Each row is a point on a landscape with many peaks, with its height.
A climber steps from a point to the highest of its 2 nearest points, and stops where none of them is higher. Distance is the straight distance between rows; heights are no part of it.
k_42 h=4.97: [  3  -4  12 -19 -20   3  -4   9   6  57 -11 -25   5 -34  -4  -5  10  -9
  19   4  42   3 -26 -16 -35  24   1  23  -5   9  10  -7 -16]
k_283 h=4.53: [ -9  -7  25  31   2  -2  -7 -25  -1  -1  -4   0 -11  -1  46  13 -30  41
 -40 -45 -29 -13 -20  14   3   0  25 -24  12 -10 -12   1  -8]
k_96 h=1.97: [ 36   5  -6  11  25 -37   3  -9  34 -16  -1  11  15  11   0   6 -13 -11
 -53  -5   3   4  40 -16  20 -18  13   6  11   6 -12  15   3]
k_589 h=0.87: [-23  -1  14  -5 -16   5  -8 -20 -31 -16   4  29 -10 -31  42 -12  -3  16
  20  17  15 -26 -39  28   3   1  14  10  -3  -7  22 -17   4]
k_623 h=4.57: [-28  12 -22  19 -26   5 -27  14  -4 -12  26   5 -16   4   7   0  -2  -1
  19  18 -30   0  -3  26  34 -19  -8  -4 -22   8 -19  28 -12]
k_37 h=5.16: [ -3  13 -19 -15 -23  -1   5   4  -3 -18  -5  19   3  -2  12 -14  -4 -17
   3  17 -14 -11 -19  10   6   5   2  -6   5 -12  12   4  12]
k_853 h=5.27: [ 21  16 -12 -23  -9 -26   5   9  23  17 -25 -34  27  19   3 -16 -17 -11
  -1 -10  -2  35   4 -38 -30  30   2  -9  -3   1  25  -9  38]
k_743 h=5.21: [ -2  -2  19  -6 -10  21   1   4 -11  33  -8 -12   7 -40   4   2   9  11
  15   9  41  -2 -23  -4 -22  14  11  40   1  11  25 -13  -5]
k_199 h=1.04: [-19  17  31  -2 -16   7 -21 -21 -45   0 -11  14   3 -24  46 -25 -16  20
  43  15  14  -4 -24  40 -10  26  -1  15 -16   1  16 -26  19]
k_698 h=6.20: [  2  16 -29 -33 -14  -8  17  28  22 -19  -7  19  -1  -1 -18 -12   9 -37
  -3  20  -6  -3 -14 -34 -14 -16  -9  -2   1 -10  40  12  28]
k_313 h=4.20: [-11 -10  26   0  -1 -38 -15   4  36  58 -14 -22  -5 -19   0  -7  -2   6
  -7 -14   7   7  13 -45 -30   7 -12 -10 -13  19  13   1 -11]
k_735 h=3.38: [  0  -6   7  10  39 -27  -8 -14  15 -29  17  21 -21  16 -17  15  17 -10
 -18  -6  23  -8  35 -10  -8  -4   1  -7   3  -3 -26  -6 -24]
k_332 h=3.84: [ 11  24 -27 -24 -16 -20   8  -4  24 -33  21  38  -6  -8  22  -2  18 -32
 -10   3  18 -11 -34 -11 -14  -5   0   6  18 -29   3 -13 -16]
k_352 h=3.79: [ 21  14 -23 -20   1   6  28   7  -2 -49  19  24   0  13  -8  11  33 -30
  16   1   6  15   3   7 -15 -12  -8  17  26 -37   7 -21   6]
k_334 h=2.03: [ 34   0 -19 -11  24 -25   5   4   6  -1  -4  -4  33  18 -35  -4  -3 -19
  -3  41   9  23  47 -15   7  -5   4  28   1  29   1  12  26]
k_563 h=3.10: [ 29  -4 -24 -10  -5 -17  -6 -31   1 -11  18  26   9  20  12  11  11 -25
  -9   2  27  -6  -9  23   8  17  -1   8  21  -5 -56 -14 -44]
k_396 h=3.34: [-43 -24   6   3 -28  31  -4  -4 -26   8  23 -14 -32 -11   9  11  13  17
  44 -14   9  -7 -43  35   0   9  -2  -1 -15  -4 -24 -11 -23]
k_182 h=6.09: [ -7  -6  18  17 -17  28  -8  13 -22  19 -25 -19   2 -31  26   1 -16  17
   4 -31 -14   9 -20  22  -4   6   1   0 -25  17   1   3  -2]
k_66 h=3.53: [-47 -11  -7  -8 -36  24  -4   8 -12  -2  26   5 -43 -20  10   3   7   8
  25  -3  -8 -19 -50  24   9 -12 -12 -16 -28 -10 -10   4 -20]
k_132 h=2.04: [  6  15 -21  -4 -16  23  -1  24 -23  -1 -22   7  12  -9 -16 -13 -17 -24
  19  24 -20   8   2  24   8  -4 -23  -1 -31  15  14  21  21]
k_723 h=4.11: [-48 -10  34   3   2  12 -12  -4 -25   6   7  15 -30 -30   9 -21  10  30
  25   8   4 -34 -22   5  -4 -24 -10 -11 -20   3  29  -5  -4]
k_331 h=6.07: [ -3  -6  15  21  14   3   1  22  24  29  -1 -26  -5 -25 -17  15   6  11
 -15 -20  -2   8  18 -27  -7 -25  -5   0  -5  14  12  13  -7]
k_811 h=5.14: [ 37   2  -7 -17  12   3  41 -13   7 -23 -21  -1  30  19   7  -4 -16  12
 -51  -6  -4  -8  -3 -17   9   7  32  -3  37 -24  29  -8  41]
k_214 h=5.13: [ 21   9  -9 -20  -7   4   5   2 -13   8 -32 -11  11  14  -8 -15  -6 -27
  22 -15   5  24  -5   5 -36  35 -21 -17 -13  -8  -4 -17  11]
k_270 h=2.28: [ 17  17 -18  17   6   3 -17  -2 -29  -8 -18  -2  10  17  -3 -12 -23 -21
  24   0 -18  29  31  40  -2  19 -17 -15 -30  22 -29  -1   1]
k_116 h=4.94: [ 21  27 -10 -17   1  -4   6 -13 -28 -15 -10  11   9  17  10 -12   0 -19
  37  -7  12  27   5  13 -36  26 -13  -5  -1 -24   1 -43   9]
k_261 h=3.40: [ -5  -4 -17   2 -28  39  22   2 -26 -31  20  10   5 -22  19   9  12   1
  19  19  -6   1 -25  45  18  -6  11  44  11 -19  12  -6  24]
k_935 h=2.22: [ 16   0 -15  10 -17 -41 -21 -23  13  14   3  11  27  14  25  -3 -32  -2
 -31  13 -24  -5   9  12  45   6  10  -9   9  16 -39  18 -11]
k_487 h=3.94: [-13  16 -28 -31 -31 -26  -6   5  34  -2  13  21 -15  -2  13  -7  14 -34
   3  11   0 -12 -41 -26 -15   7  -7 -15   8 -23   2   2 -15]
k_646 h=0.86: [  6 -20  11   2  15   7  23   0  23  -4  -8 -19  -8  29 -22  22   4   0
 -31 -47 -15   4   6 -13  -7  12   7 -23  24 -17 -20   4   3]
k_797 h=3.66: [-52   3  19  14  -1  -5 -21 -11 -16 -26  20  26 -36 -17  17 -10   9  24
  27   8  -2 -26  -8  20   4 -17   1 -12 -20  -3  12  -3  -9]
k_717 h=1.92: [ 39  14 -14   4   7  -3  10   2   5   7 -10 -12  27   1  -6   2 -11 -16
  -2  16   7  35  28   2  -1  12  12  32   7  16   1  -1  16]
k_239 h=5.10: [ 16  14  12 -17   3 -13   6  18  14  23 -39 -40  25   2  11 -23 -21  22
 -12 -18 -12  22   7 -38 -33  17   6  -7  -6  -2  49  -5  41]
k_63 h=1.83: [ 41  -3 -18  11  33  -9   4  -2  14 -19  -3  10   5  15 -27  11  -6 -26
 -41 -14  11  12  40   6  11 -10  -6  -2  -3  13 -32  11 -10]
k_666 h=0.95: [  6 -29  14  17  23  -3  20   0  26   9  -1 -13   1  23 -24  21  -7  15
 -55 -32 -32  -4  22 -19  28 -14   1 -23  21  -4 -13  21   6]
k_290 h=4.85: [ -5   8  -3   0  11 -40  -7  14  29  -3   0  -4   3  22 -20  -6  -2  -3
  -4  27 -26   8  39 -42  12 -24  -2 -10   2   9  22  17  32]
k_422 h=4.22: [-24  13   0 -12 -25  -3  -7  31  31  24  -7 -13 -18 -21  -4  -6  11 -13
  13 -12  -3   4 -23 -33 -32  -1 -12 -15 -22  -5  24  13  -7]
k_87 h=4.40: [  1  -3  23  21  -1   6   4 -10  12   5  -5 -17  -3 -15  37  15 -13  28
 -28 -41  -7  -1 -17   0   2   7  33   1  16  -7  -2  -3  -9]
k_6 h=3.75: [ 36  21 -29 -28 -10  -9  19 -11   7 -27  10  37  13 -15  25   1  15 -29
 -12  19  33  -5 -27   2 -15   0   6  32  25 -29   7 -22  -9]
k_14 h=1.90: [ 11   7   0  -4  -2  32   7  27 -27  16 -36 -14  26 -16 -17 -12 -21 -11
  10  11 -17  13  10  14  -6   4 -15  11 -25  19  23  17  32]
k_433 h=1.24: [-13 -45   8  19  16  -7   2  -2   8  12  27  -7  13  27 -30  20   8  26
 -19  22 -20 -28  17 -14  64 -30   2  -1  27  16 -32  25 -20]
k_740 h=3.63: [ 30  30 -32  -6  -6 -17  13   0   2 -43  15  14  16  28  13   9   7 -25
  11  -2 -14  24   6  13  -3   2  -3   1  26 -28  -9 -19  10]
k_424 h=5.75: [-10   5  11   7  -7  22 -11  27  -3  -2 -16   1 -15 -29  18  -4 -13   4
  -6 -40 -20   6 -15  16 -19 -10 -13 -16 -34   2  10   9  -3]
k_464 h=3.45: [  6 -18  -3   2  -3  51  31   0 -33 -38  13  14  -8 -22   7  15  14   0
   5  -6   8   5 -18  52  13 -11  10  28   4  -8   1 -13  13]
k_136 h=3.27: [ 20 -18 -12  -4   9 -20 -16 -31   8   7  16  19 -10   1   1  11   7 -14
 -26  -4  45 -14  -5  11   1  10  -1  -1   4   9 -57  -5 -55]
k_48 h=3.43: [  8  11  -3   1   4  -5  13 -16 -13 -38   9   3   4  35   7   2  15   0
  27  -4  -4  14  11  13  -1  18  16  -2  28 -25 -11 -29  10]
k_470 h=5.52: [-13  -3   0   0  10 -13   2   8  15 -22  19  17   3   4 -11   5  15   7
  -8  32 -11 -21   6 -23  27 -36  11   9  17  -5  23  16   8]
k_924 h=3.36: [-38   3  18  17   3  -4 -30 -21 -11 -10  32  10 -41 -19  16  -2  20  21
  33   0  31 -11   0  23 -14  -2   6   7 -18   3 -12 -20 -33]
k_361 h=0.77: [-14  16  -8   0 -36   1 -16 -14 -18  10   7  13  -7 -35  51  -7 -13  12
  14  16  15 -17 -40  25   5   2  15  14  -9   2   5  -5 -10]
k_803 h=2.30: [  5  14  18   0  16 -17  -8 -13 -18   9 -10  -5  14   3 -10 -16  -5   6
  29  36  22   4  24  -5  -7  14   8  25  -2  15  16 -11  16]
k_164 h=2.82: [ -6  -3 -18   9  10   6 -22  -7  -5  -3  24   7 -27  11 -22   7  27 -20
  27   1  25  10  20  28  -9   4 -21  -2 -16  12 -47  -2 -42]
k_419 h=4.06: [-15  13 -18 -19 -29 -27  -8  20  48  23   8   4 -13 -10   1  -3   5 -27
  -3   5  -7   3 -20 -40 -15  -5  -6 -13  -3  -6  12  16  -6]
k_565 h=1.07: [ -8 -30   7  15  18  -6  12  -2   7  -9  14  -8   6  37 -32  19   5  11
 -22  -6 -33  -9  19  -6  42 -14   9 -16  28   0 -30  24   2]
k_280 h=3.97: [  2  -7  15  -3  16 -48  -9  -8  45  27 -15 -10  -2   1   0  -2  -9   6
 -29 -17  -2   9  30 -49 -21   5  -4 -22  -3   7  11  -1   6]
k_80 h=2.10: [ 33   6  -3  13   7 -32  -3 -16  16   5 -11   2  20   5  18  -4 -35   2
 -43  -4 -15   6  27   2  22   0  11  -8   1  15 -16   9   7]
k_606 h=1.58: [-15 -31 -19  -4 -12  23  -6  23 -10  15  17  -8   9  10 -42  10  10  -1
   8  38 -18 -18   1   5  57 -24 -14   6  -3  19 -17  34  -6]
k_49 h=5.41: [ -5  16  17  18  27 -23  -2   6   9 -14   0  -9   4  11 -10  -4  -4  14
   2  14 -14  11  46 -25   1 -15  16   5   2   6  21   4  24]
k_453 h=2.42: [ 16  10 -12  10  27  -6 -17 -12 -31 -20  -6  10   2  26 -21 -17  -2 -22
  35  12  13  24  43  30 -10  17 -17  -5 -22  18 -32 -16  -5]
k_902 h=4.32: [ 20   4   4  17  -6  19  12   5  24   0   2 -25  -1 -18  27  28  -8   3
 -36 -48   5  18 -17   5  -1   2  22  14   7  -7 -12  -3 -15]
k_855 h=3.93: [-23 -16  23   2   0  26   2  -5 -12  -5 -10 -10 -25   9  -3   6   5   9
  14 -51 -12   0 -19  13 -26  23  -5 -29  -8 -16 -20  -7 -13]
k_523 h=3.78: [ 26 -11  16   2  45 -24   6  -5  31   4 -26   0  -2  -4 -10   5 -10  -1
 -51 -31  19   1  40 -40 -28  -5  -2 -15  -8   4   8  -4   3]
k_780 h=5.40: [ 26   3 -16 -14  12 -19  23  -2  23  -3 -22 -35  23  33  -5  -8 -10   2
 -28 -23  -5  31  17 -39 -17  23  18 -16  19 -13  25 -12  42]
k_15 h=1.23: [ -8  17  27  10 -10  24 -22  -9 -54  13 -27  -7  22 -12  24 -17 -34  17
  41  19   1   7  -5  38  -2  28  -9  16 -28  17  17  -8  35]
k_291 h=2.65: [ 10   0  46  -7  47  18  -7  -6 -32  -4 -30 -14   9  -8  -7 -20 -10  14
  32 -12  36  23  20 -13 -39  34   3  18 -20   4  20 -39  17]
k_500 h=1.75: [  4  -3 -35 -10 -20   5  -2  27   5  17   7  -8  21   1 -34   6   5 -24
   3  43 -14   2   7  -5  36 -16 -10  22   2  20  -3  33   8]
k_826 h=5.64: [  0 -12  20   1  -1  36   1 -23 -39  14   3  -1   7 -26   1   5  10  14
  28  16  53  -5 -12  22  -3  22  16  46  11  11   2 -21  -2]
k_47 h=2.79: [  6  12  32   6  25  28 -18  -1 -30   1 -23  -5   2 -23   8 -16  -8   3
  38  -7  29  28  14  11 -38  21  -9  23 -36  12  12 -25   1]
k_986 h=4.01: [ 42  15 -33   5   1  11   6   9  25 -10  30  -3 -10   3  -8  26  20 -33
 -27 -20  24  22   2  14   0 -13 -11  28   2  -6 -32   2 -29]
k_526 h=4.25: [ 38  10 -12  -1 -17   5  20   6  41  20  11 -25  11 -20  15  24   4 -18
 -37 -29  24  26 -16  -9  -8  11  20  33  23 -10 -20  -6 -23]
k_276 h=1.89: [  7  13 -30 -10 -24   8  -5  25  -7  13 -14   9  24  -5 -17  -8 -18 -23
  -4  43 -31   0   6   7  30 -13 -17   2 -17  21  12  32  25]
k_92 h=2.62: [-27 -32   8  26 -11  19  -2  -7 -14  14  23 -30   0  22 -13  21   4  24
  28   4 -21 -12  -6  22  42   5  17   6  18   2 -41  12 -10]
k_979 h=5.57: [ 11   9 -12  -8   8 -26  12  15  40  -2 -24 -24   8  23  -8  -6 -13   3
 -32 -13 -28  19  23 -47 -12  -5   7 -21   7  -6  36   7  47]
k_995 h=6.38: [-12  27   6  19   0 -25 -17  13  25  -1  -4   4  -7 -11  26  -7 -24  11
 -22  -7 -34   5  14 -21  -5 -19   1 -20 -15   1  29  13  14]
k_832 h=3.56: [-22 -10   8  10  18 -21 -18 -23   6 -18  23  24 -35  14  -2  15  17  -1
  -3 -19  23 -18   7   2 -20   7   1 -20  -2 -12 -42  -6 -47]
k_490 h=1.41: [-17 -41  -2   1  -3  -2  -8   3  -8  39  18  -5   9  16 -37   7   5  10
  -5  32  -9 -29   5  -6  56 -22 -12  -8   4  29 -35  24 -25]
k_980 h=4.71: [  0  -5  27 -18  -5  -1 -18  12  -2  52 -33 -13   3 -35   3 -21  -4  -2
  16 -10  27  -2 -14 -14 -41  18 -17   6 -30  19  11  -8 -17]
k_41 h=3.71: [-13  -3 -18 -10 -24  23   5  18   4  -3  20   7 -27  -6  -5  12   6 -16
   1 -10  -1 -10 -34  12   1 -11 -18 -16 -23  -6 -19  11 -24]
k_516 h=4.70: [-37   4  19  26  -5  -3  -8 -18   7 -20  15   1 -21  18  35   8  -9  34
  -1 -32 -36 -12 -14   8   7   3  22 -23  14 -25 -13   2  -8]
k_731 h=7.25: [ 16 -20   5 -16  22  17  30  26   4  15 -31  -8  11  -6 -45  -4  -5  -4
 -33  -2 -16 -12   5 -31   0 -26 -16 -15   3  10  39  22  24]
k_366 h=4.10: [-17 -19  12   5 -14  23  17 -15   0  -1  15 -13 -16  10   9  20   5   7
   1 -47 -13  -3 -33  13 -11  20  14 -13  14 -24 -29  -8 -18]
k_429 h=2.60: [-10  -4  -5  13  20  -1 -17 -14 -31 -21   6  16 -18  26 -25  -7  10 -16
  35   1   6   4  28  33  -1  10 -17 -15 -17  11 -44  -5 -23]
k_703 h=6.23: [-18  -6  23  -5 -11  20   5 -32 -35  -2   6  -2   3  -3  17  -2  15  10
  50   8  25  -9 -25  25  -2  35  12  29  24 -18  -7 -30   4]
k_961 h=3.83: [-12   1 -31 -28 -36  -4   4   7  15   7  11  12 -13  13  -4   4   8 -36
   8  -9  -8  -7 -46  -3  -7   9 -20 -27   2 -23 -19   7 -22]
k_615 h=2.32: [  3 -13 -20  14 -21 -15 -24 -12   5  11  20   5   9  10  27  12 -20   4
 -20  10 -12 -17 -17  24  55  -3  11   2   4  10 -50  18 -31]
k_335 h=4.42: [-14   4 -30   8 -11  14 -18  11  -8 -34  37  14  -1   3  -1   4  16  -1
  19  40  -9  -9   5  32  44 -27  -5  24  -4  10 -12  20  -9]
k_753 h=5.50: [  5  14  -8 -14 -12 -23  -8  -4   7   8 -34  15   7  13  23 -31 -37   4
 -37   2 -32 -12  -3 -12   9   4  -9 -50 -12  -2  21   9  19]
k_89 h=3.18: [-28 -10   2  -6  -6   6  18  -9 -10 -36  15  -3   3  34  -5   1  23   7
  42   3 -22  -3 -14   9   7  17  11   1  37 -38  -3 -12  18]
k_121 h=2.14: [ 15  15  -7 -16  18 -20   4   5 -11 -16  -2   1  25  12 -27 -11   4  -8
  25  55  19  16  35 -15  -9   4   3  35   8  15  21  -4  33]
k_301 h=2.43: [-22 -21  -5  20 -13  -2 -11 -16  -5  -1  28  -5  -4  18  15  18   0  20
   2   1  -9 -20 -20  20  35   0  16   3  15  -4 -44  10 -28]
k_157 h=6.64: [  3  -3  -5 -27   3   3  16  25  19  10 -29   9  -2  -2 -36 -13   0 -25
 -19   5 -13  -8  -1 -33 -10 -15 -20 -23  -8   6  29  20  20]
k_78 h=1.71: [ 10   4  20  17  10  22   4   9 -29  19 -26 -20  31 -19 -10  -6 -28  20
   6  21 -15   6  21  13  10  -9  -2  24 -13  28  28  13  33]
k_557 h=5.26: [  0 -20  -9 -29   9 -15   7  -3  -2  29 -46  -5  17  34 -16 -38 -22  18
 -38   3 -24 -16   1 -33  10   9 -19 -52  -1   7  37   2  41]
k_322 h=0.48: [-16 -46  26 -10   6  -1   9 -35 -14  23  -4   5  -2  26 -21   1   2  19
  -8   1   4 -48 -21  -6  18  15  12 -26  34  -6 -21  -2 -17]
k_475 h=5.28: [ 41  14 -21 -16   8   4  39   6   7 -31 -19 -14  25  21  -3   2  -9  -9
 -25 -10  -5  25   6 -21 -12  12  18   3  24 -23  31 -13  45]
k_173 h=4.65: [  4   2 -46 -18 -19  11  -5  15   0 -46  35  30  13   2  -1   6  24 -20
   8  48  -2  -9 -13  27  36 -23 -13  30   7  -8  -5  15  -7]
k_647 h=2.50: [ 18  24  23  -5  25  -9  -4 -16 -23  -2 -24  -7  15  -5  17 -24 -23  15
  11   8  28  19  21  -6 -30  30  15  13 -10   5  21 -30  22]
k_204 h=3.54: [ 20  22 -37 -14 -32  23  15  11 -12 -22  12  18  23 -22  22   9   9 -19
  13  36   2   8 -17  28   5  -3   2  46   9 -16  16   2  22]
k_398 h=3.16: [-24  -6 -10  -6 -22  30  -6  -2 -21  -2  32  -2 -31 -11   0   6  32  -2
  54  -1  25   7 -21  39 -12   7 -12  12 -16  -9 -17 -17 -25]
k_998 h=6.94: [-34  -4  30   9   5 -14  -7  -4   7   7   0  -1 -16   1   2  -8   3  29
   6  -1 -18 -23  -2 -21   3  -7  11 -21  11  -8  20   1   4]
k_100 h=4.88: [ -4  -1 -32 -25 -23   2   8   3  -9 -40  17  34  15  16   6   1  11 -22
   9  33 -15 -19 -27   8  27   0  -5  12  23 -29  -6   5  -1]
k_9 h=3.61: [ 10  -7  10   2  47 -19   1  -8  15 -22 -12   7 -10   9 -21   3   7  -8
 -18 -13  23   7  40 -31 -29   0   2 -10  -6   1  -1 -13   2]
k_664 h=5.73: [-12 -16  13 -25  -8 -15   0 -12 -14  45 -36   7  17  20   0 -33 -25  23
 -16  22 -22 -33 -14 -24  15  13 -17 -43   9   5  28   1  25]
k_407 h=6.08: [-16   4  20   9  20  -5   3   3  -7 -13  -5  -3  -7  13 -19  -9   2  15
  16   5 -13  -5  21  -7   1  -3   4 -13  -2   1  15   4  19]
k_246 h=2.95: [-18  18  22  12  13  20 -25  -7 -30  -6   3   5 -16 -26  14 -18   3   9
  53   7  28  21  12  30 -28  13  -7  31 -31  16  11 -22  -8]
k_642 h=6.55: [ 19 -24  19  10  39  22  21  25   9  24 -26 -17   9 -26 -31  10  -2   6
 -36 -21  -1   0  25 -29  -7 -33 -13   1 -13  23  24  12   0]
k_388 h=7.17: [  6 -11   5   0 -11  24  15  20  -4  30 -11  -2   8 -34   6  -1 -16  10
 -40   8 -17 -21 -22 -16  20 -39 -15 -13 -13  19  32  21   4]
k_29 h=5.74: [-15 -14  22  14  22  -2  -6  -6 -14  21   3   7  -3 -14 -20  -8   7  19
  10  29  18 -23  17 -12  10 -25  -3   8   1  25  18   7  -7]
k_160 h=3.65: [ 17  -1  -9 -11   8  30  32  -1 -18 -39   4  24  -1  -5  -7   2  19 -22
   8  -5   9   9  -5  26 -13  -3  -6  12   9 -21   9 -19  11]
k_394 h=4.69: [ -8 -10  12 -15 -11 -16  -5 -17  -3  28 -14 -12   0  14 -12 -11   5  -2
  19  -4  11  -9 -14  -9 -17  35  -1 -14  10  -4 -11 -10  -6]
k_355 h=4.24: [ 12   7   1  12 -11  14  11 -11  10  -3  12 -10  -8   0  35  27   2  -1
  -9 -57   0  25 -24  14 -22  23  14  -1  15 -28 -31 -21 -29]
k_252 h=4.83: [ 12  -7  27 -13  11  -5   0  10   1  38 -43 -21  18  -6   1 -24 -20  23
 -15 -15  -6   1  -2 -29 -26  13  -9 -11 -11  10  36  -4  24]
k_554 h=4.41: [-19   2  29   1  -7 -13 -14  12  23  41 -11 -20 -15 -35  14  -7   4  13
   4 -20  14  -2 -10 -36 -38  -1  -2  -3 -19   7  25  -2 -16]
k_458 h=5.43: [ -4 -13  -6  30  -8  51  -6  20 -18  10  20 -37 -25 -18 -10  23   4  21
  16  -6   5  16   7  39  26 -21  -2  19 -26  25 -20  14 -11]
k_242 h=5.24: [-14  13  -6  -1  -7 -24   1  26  46  11   0 -12   5   7  -5   0   0   0
 -15   6 -38  10  15 -50   6 -23   4 -11  14  -3  38  23  31]
k_568 h=4.96: [ 48   2   8   5  17  10  31  -7  -6  -8 -31 -10  40  -2  14   4 -34  11
 -49  -3  -3   8  16   0   9   8  34  14  22   1  25  -3  36]
k_378 h=4.89: [-19   8   4  15   1 -18 -11 -13  14 -28  19  18 -21  12  20  10  -1   8
  -9 -14 -14 -11  -8   2   6  -6  16 -21   9 -19 -15   2 -15]
k_107 h=3.01: [ -9 -12 -19   2  -7  37  -2   5 -10  -4  40 -15 -34  -2 -24  17  40  -3
  39  -6  30  13  -1  27  -9  -2 -14  15 -13  -1 -35  -7 -37]
k_216 h=4.81: [-25 -21  39  15  20  14  -1  -5 -31  14  -2   6 -13 -31   0  -5   3  37
   6   8  17 -28  -2  -2   3 -29  -7   1 -11  18  29  -6   0]
k_326 h=3.41: [ -7 -15  -2 -10   7 -17 -14 -25   1   0  24  23 -25   1  -7   6  23  -4
   3   3  47 -24 -12   4 -12  11   5  -5   2  -3 -41 -11 -55]
k_232 h=5.91: [-14  23   0   6  -4 -20 -21   2   9  -2 -12  30 -12 -10  42 -21 -31   9
 -31   1 -38 -16  -3 -10   7 -26  -7 -41 -23  -3  25  15   4]
k_292 h=4.92: [ -5  -6   5 -18  -6 -16  -2  -5   8  22 -19 -24  -5  30 -15  -6   6 -12
  21 -31   2  18  -4 -18 -35  43 -12 -31   3 -12 -14 -14   2]
k_690 h=4.14: [ 39  17 -18  16   3   2   6  -4  30  -4  29 -11   9  -9  11  26  13 -11
 -21  -8  34  24  13   3   3  -3  23  52  22  -2 -15  -3 -21]
k_889 h=3.15: [-29   9  20  15  19   4 -25 -17 -22 -13  10  12 -31 -11   1 -11  19   1
  51  -1  33   6  19  24 -28  10  -9   7 -23   8 -10 -19 -23]
k_196 h=0.75: [-10 -28  28  18  17   3  14 -12   7   6  -3 -29  -1  31 -28  20   9  12
   1 -29 -10   7  23  -8   6  21  22 -10  26  -4 -25  -1   0]
k_801 h=6.51: [  8  31 -12  13  17 -23  -3  19  40 -42  26  20 -16  -2   0  16   9 -20
 -41  -8  -3   4  22 -26   3 -34   1   8  -1 -10   8  17   0]
k_425 h=8.08: [  5 -30   5 -11   5  45  30  28 -15  24 -28  -7  11 -15 -37   3  -9   1
 -31  -3 -21 -26 -11  -9  19 -28 -16 -13  -1  16  31  24  19]
k_434 h=6.21: [ -7  -6  14  27  14  -2  -2  13  26  29  21 -12 -23 -34   4  20   8  28
 -37 -10  15 -13  11 -34   3 -43  -8  -2 -16  13  12   9 -24]
k_727 h=6.28: [-19  -8  27  -3   5 -20  -5 -23  -5  20 -24   6  -4  16  15 -27 -16  36
 -17   0 -14 -35 -11 -21  -1   9   0 -42  13  -6  21  -7   9]
k_943 h=6.81: [-19  -5  23  28  20 -12  -7   1  14  25  27  -4 -17 -27  -4   6  23  33
  -5  27  18 -23  20 -35   7 -44  -2   7  -2  18  22   5 -21]
k_779 h=1.45: [ -6   5  35  22   5  17 -16  -7 -39  26 -13 -13  19 -21  11  -7 -19  28
  24  20   5   2   7  21   8   6   8  28 -11  30  21  -4  18]
k_672 h=3.74: [-15  -7  12   9  12   8 -11  -8  -9  -8   2   8 -31  -5   2   5   6  -1
   7 -33  12  -2  -1  10 -28   8  -7 -21 -19  -2 -23 -11 -32]
k_158 h=4.46: [  8 -10  10 -12   6  -8   9  -2   5  33 -26 -13  16 -10 -13 -10  -9  -1
 -10   2  17  -1   3 -17 -14  12   4   3   7  10   8  -4   1]
k_12 h=5.92: [ -3   7 -22 -17  -4 -13   7  23  29 -25  18  17  -1   1 -22   4  24 -26
 -11  25  -1 -11  -5 -32  12 -29  -2  15  11  -9  21  20   6]
k_658 h=2.73: [ 28   2 -35  -5 -21 -18 -11  -5   6  21   3  -6  19  23 -11   8   2 -36
  13   8   0  23  10  18   6  24 -17   7   3  15 -46   2 -18]
k_725 h=4.99: [-13  -4  -7  21 -11  22 -15   8 -16  11   6  -7 -13 -18   5   7 -11  15
   6   7 -10  -6 -10  29  23 -23  -9   1 -28  23 -12  17 -11]
k_886 h=3.92: [ 25  15 -30  -4   7   3  18  17  25 -35  29  13  -8   6 -17  20  29 -36
 -15 -14  13  14   6  -2  -7 -22 -11  21  10 -15  -9  -3 -13]
k_860 h=5.12: [-19   3  -3   5   1 -16 -10  -2  17 -28  30  15 -11   7   0   7  17   6
   1  16  -5 -17  -1  -6  24 -19  17   5  17 -12  -9   7 -15]
k_237 h=3.64: [ 47  33 -39 -23 -20  -5  19  -1  -4 -26   4  26  34  -2  21   6   4 -33
  -1  34  13  13 -10  13  -4   6   2  37  20 -16   6  -9  14]
k_45 h=5.44: [ -6  21  -2 -12 -13   2   3  13  -1 -14 -18  10  -5 -10  14 -14 -10 -13
   7 -11 -15   2 -19   5 -21   8  -9 -19 -20  -7  21  -2   9]
k_135 h=4.74: [  9  28 -17 -23 -13 -27  -7 -22 -20 -19  11  23   6  22  23 -10  15 -16
  52   9  13  15  -6  16 -29  26  -3  -3  18 -32 -13 -44  -5]
k_217 h=2.91: [-32 -16   6   9 -12  12   3  -9 -18 -18  21  -8   6  15  -1  11  16  20
  40  18 -17 -13 -14  17  34   9  23  21  34 -17 -13   1   8]
k_514 h=0.60: [-16 -29  30   1  13   6  11 -27 -17   3  -7 -15   3  41 -22  -1   4  24
   8 -13  -9 -20   1   2  12  27  16 -24  31 -11 -16  -7   6]
k_894 h=2.16: [ 15  29 -26  13  -8   6 -11  15  -8  -1  -6   1   6  -5  -1  -8 -15 -26
  18   6 -14  27  17  33  -1   1 -16   4 -32  20  -8  12   4]
k_10 h=5.79: [-10 -15  18  30  -7  54  -3  29 -27  12 -10 -36 -10 -28   5  14  -4  23
  16 -35 -14  20  -5  33   5 -12  -3   7 -32  22  -4  11  -5]
k_820 h=5.22: [  8  -3 -13 -30  -9   0  11   3   8  11 -37  10   9  18  -1 -24 -23  -1
 -51  -1 -34 -18 -17 -18  14   0  -5 -48   7  -6  30  16  29]
k_181 h=2.89: [ 41  -7 -29  -9   0 -33  -3 -23   9   3   3   7  25  34  -8   3   1 -31
  -9   7  17  19  22   9   6  27  -5   3  20   8 -54  -8 -21]
k_619 h=6.79: [-11  35   1  22   2 -14  -6  16  37 -25  20  11 -16 -20  29   7  -6   4
 -28 -14 -19   4   9 -15   3 -34   6  -3 -12 -11  20  13  -1]

Where does a climber stop that starts at each point below?
k_96 => k_352
k_986 => k_425
k_514 => k_132
k_717 => k_943

Call two points neighbours if one is among the 2 nearest of the other. Go from one point of each pair to the other, from neighbour to neighbour, staying as high as possible. Name the lowest point that can't be avoided.
k_554, k_943 => k_261
k_619, k_214 => k_158
k_619, k_998 => k_820
k_943, k_425 => k_331
k_979, k_619 => k_290
